Points, in no order, along strands that fork, close into loops and pass close to each other.
Points whose rows are less than 51.9 apart are linked; no others are.
j826: [ 20 -11 -36  30  27  28 -46  25]
j242: [-21  18  15  46 -38 -24 -23 -31]
j9: [ 12  21 -44  -2  36   8  -2  33]
j67: [-36   3 -11 -96 -11 -36  25   9]
j266: [ -1 -21  -2 -73  -6   2   6  63]
j839: [ -2  56  43  26  21 -10   3 -71]
j163: [  9 -60   6  52 -38   6 -16 -24]
j167: [  8  40  16  42 -28 -18  -5 -19]
j872: [ 13  -5 -42 -20  37  23  -4  60]
j346: [  9  31 -13  13   5 -12  24   4]
j821: [  4  37  39  47 -15  19 -58  15]
j400: [ 13 -41 -15 -52  19  39  -5  74]
j501: [  2  63  47  43 -10  16 -38   2]
j314: [ 42  74  45  20  11  10  21 -11]
j742: [-20  20 -44  29  22 -11 -26 -26]
j281: [  9 -24 -31 -37  31  32  -7  69]
j617: [ -8  37   1  27 -16 -36  29 -59]
j38: [  8  22 -16  27 -11 -18  10 -11]
j555: [  7  17 -35   0  23  -3  14  22]
j506: [-45  26  26  46 -17 -15 -38 -38]
j754: [ 31 -67   0 -21  -6  47  19  58]
j578: [-17  -3 -71  15  39 -12 -19 -12]
j670: [ -3 -28   0  49 -24  -3 -37 -10]
j25: [-35 -24 -24 -83  -2 -30  19  16]
j350: [-19 -31  15  53 -23   6 -55 -17]
j132: [ -7 -23 -61  19  39   4 -26   0]
j415: [ 25  43  14 -30  44 -12  69 -24]
j860: [ -7  13  -2  31 -38 -52  45 -37]
j83: [ -26   22    3 -100    9  -28   47    0]
j235: [ 19 -70  -5 -16 -18  20  23  37]
j573: [ -7  12  37  57 -23  21 -65  19]
j849: [ 18 -80  10 -56  -7  60  18  42]
j540: [  4 -46  -3 -75   5  27  -6  60]
j609: [ 10  41   2 -49  31 -12  62   0]
j755: [ 12 -28  14  47 -65 -30  10 -11]
j370: [-20 -12  43  57 -29  15 -60   1]
j804: [-47  45  42  39  -2 -10 -26 -51]
j789: [-16 -86   1 -88 -15  18   2  14]
j365: [  0  -9  -1  39 -55 -47  26 -26]
j316: [ 19  73  56  36   2  15 -13 -15]
j317: [ 12 -49  12  53 -63 -14  -6 -21]
j423: [ 13  43   4  10  11 -29  43 -49]
j686: [ -1 -74  -4 -45 -20  10  30  35]
j810: [45 65 17 17  7 13 19 18]
j291: [ 18  53  29  19  21 -14  23 -67]
j311: [ -2 -87   8 -77 -16  50  26  20]
j483: [-24 -50 -23 -71  -8 -18  18  24]
j958: [-18  -1 -25  41  16   7 -68 -14]
j103: [  8 -27 -55  21  35  20 -37  12]
j339: [-17 -72 -17 -71  -9   3  15  25]
j86: [  2  -1 -21  43  20  26 -66   6]
j728: [-21 -11 -38  39  18  -8 -50 -31]
j209: [26 48  0 -4  8  0 39 25]
j102: [-26  56  57  31   8  -4 -15 -59]
j983: [ 35  27  27 -19  48 -25  70 -51]
j568: [ -5  34  13 -76  26 -17  62   1]

A fork is a point with three links, a tip a point with one. Leave the first point through the second and follow the links. Name the first fork or tip that comes.
j573; j821 -> j346
j568; j609 -> j983
j686; j235 -> j339
j9; j872 -> j266

A piece is all that can be reached along the links. How many separate loops has the piece of each point below (a circle has one, a figure eight two, a Y none), and how many tips (points with one link)?
j754 -> loops 1, tips 1
j316 -> loops 1, tips 1
j826 -> loops 1, tips 0

Name the points in between on the shortest way along the links from the first point to the second, in order.
j132; j728 -> j578 > j742
j365; j423 -> j860 > j617
j83; j754 -> j67 > j25 > j483 > j339 > j686 > j235
j9; j400 -> j872 > j281
j804; j291 -> j102 > j839
